Each row is a point on a tangle of strands that fork, close into loops and nearly touch. The rows are in no order.
Points whose rows are less than 60.5 apart are linked; no others are. Some points are linked to none.
J_615: 22; -1; 23; -52; -15; -21; -22; -39; -8; -8; -34; -31
J_94: -15; 25; -9; -3; 26; -8; 18; -55; -35; 13; -37; 22
J_409: 21; 10; -2; -15; 29; -30; 19; -7; -25; -15; -16; 21
J_570: -70; -19; -48; 45; -30; 22; 34; 3; -4; 19; 5; 57
J_522: -40; 11; -24; -26; -26; -4; 41; -1; -29; -17; -54; 55
J_791: -1; 20; -4; -53; 8; -32; 23; 29; -27; -42; -34; 32
J_140: 41; -28; 16; 34; 9; 29; -7; -7; 47; 26; 54; -35
J_964: 39; -20; 24; -66; -27; 25; 24; 8; 54; -28; 9; -55
J_218: 42; -20; 21; 34; 11; 35; -23; 19; 51; 9; 70; -40
J_819: 3; 17; -17; -31; 19; -28; 27; 61; -21; -49; -7; 40
J_745: 3; 11; 4; -14; 10; -14; -5; -81; -24; 26; -25; -21
J_657: -76; -39; -41; 51; -54; 8; 20; 16; 0; 23; 7; 43
J_980: 14; 15; 29; 34; 45; -4; -57; 57; 6; -6; 36; -13
J_170: -73; -65; -50; 49; -66; -5; 34; -3; -8; 35; 1; 33
J_305: -3; 9; 4; -20; -17; -7; -35; -81; -18; 35; -38; -43
J_392: 29; 11; 21; -79; -65; 42; -6; 6; 35; -23; -24; -64
J_354: 0; 8; -13; 58; 42; -3; -5; -41; -12; 35; 27; 9
J_507: -21; 35; 13; 76; 38; 27; -39; 26; -6; 23; 9; 22
J_388: 40; -17; 28; -84; -11; -20; 1; 1; 22; -33; -3; -51
J_70: -32; 0; -28; 18; -18; 4; 23; 59; -8; -17; -1; 61
J_79: 25; -24; 10; -5; 7; 1; 7; -61; 11; 20; 8; -35
J_683: 13; -9; 15; -26; -37; 20; -10; -68; 13; 23; -23; -61
J_377: 26; -5; 23; -65; -48; -8; -34; -24; 7; -8; -31; -52
J_888: -39; 39; 38; 54; 43; 34; -49; 65; 5; 8; -21; 17
J_416: -51; 29; -41; 72; 22; 23; 12; -18; -19; 36; 14; 42
J_373: -38; -50; -27; -16; -72; -25; 51; 52; -5; -24; -18; 48
J_451: 33; 1; 9; 4; 37; -25; -14; 30; -8; -13; 32; 5
J_573: -30; 18; -27; 32; 15; 6; 25; -4; -19; 9; -5; 57
J_651: 21; -14; 4; 52; 32; 2; -15; -44; 8; 33; 44; -19
J_291: 34; -4; 7; -27; 33; -36; -3; 27; 0; -30; 26; -3
J_568: -40; -51; -26; 12; -66; -14; 21; 76; 6; -20; 2; 43
J_841: 7; 5; 10; -29; -65; 44; -12; -66; 23; 30; -31; -69
J_266: 34; -2; 22; -68; -43; 40; 14; 3; 44; -22; -16; -65
J_988: 43; -26; 21; -55; -5; 9; 20; 12; 46; -29; 35; -47
J_658: -24; 37; -14; -14; 8; -15; 17; -58; -41; 14; -58; 13
J_677: 25; -7; 6; 5; 30; -16; 6; -49; -8; 11; 10; -8
J_10: -38; -22; -30; -18; -51; -10; 50; 46; -9; -24; -19; 57
J_654: 22; 11; -5; -25; 37; -37; 12; 50; -24; -41; 9; 26
J_667: 18; 14; -2; 17; 44; -16; -5; 22; -14; -9; 20; 21
J_435: 45; -12; 24; 14; 21; 6; -33; 36; 37; -9; 60; -36
J_476: 9; 18; -10; 6; 27; -19; 16; 14; -26; -9; -2; 37
J_760: 1; 12; -8; 4; 31; -17; 10; -67; -23; 23; -17; 2
J_962: 21; -25; 13; -15; -13; 34; 15; -69; 32; 24; 1; -51
J_268: -40; 42; -21; -18; -5; -13; -8; -68; -50; 26; -72; 1
J_234: -41; -15; -22; 22; -39; 7; 17; 72; 6; -17; 1; 57
J_53: 18; 4; 16; -59; -5; -31; -12; -20; -16; -20; -33; -16
J_115: -29; 4; -21; -9; -13; -10; 41; 45; -15; -22; -11; 61
J_850: 7; 18; 19; 72; 44; 8; -49; 10; -5; 24; 30; -2
J_706: 21; 8; 8; -55; 18; -39; 10; 1; -25; -30; -30; 6
J_908: 46; -27; 15; -9; 18; -6; 6; -5; 30; -10; 41; -27
J_393: -45; 38; 18; 75; 29; 37; -38; 49; 0; 14; -10; 26
J_827: -8; 35; 34; 44; 48; 9; -58; 62; 1; -2; 7; 6
J_240: 26; 9; 15; -74; -78; 11; -38; -9; 12; -11; -30; -61
J_966: 32; -19; 9; 46; 21; 19; -14; -29; 25; 29; 52; -27
J_982: 32; -2; 25; 22; 39; -4; -51; 47; 19; -9; 47; -24
J_173: -77; 8; -47; 67; -12; 26; 21; -6; -12; 31; 8; 50
J_767: -26; 28; -25; 76; 43; 13; 1; -31; -16; 35; 21; 25
J_837: 46; -26; 23; -67; 2; -21; 5; 9; 22; -34; 15; -38

A fork is a point with three links, a tip a point with one. Leave the first point through the second and follow the links. Name the first fork or tip that comes.
J_79 / J_962: J_841
J_451 / J_667: J_706
J_268 / J_658: J_760
J_888 / J_393: J_850

A piece is two or more points that can be reached from each other along the links. Count, over all rows, the pieces, the separate loops (a circle has one, a figure eight two, a Y none), the forks (points with three links) and the tips (points with one).
pieces: 4
loops: 2
forks: 2
tips: 6

How many points has the smallest loop of links through each point below? Write 0 if it is on no loop.
J_791: 9
J_70: 6
J_435: 0
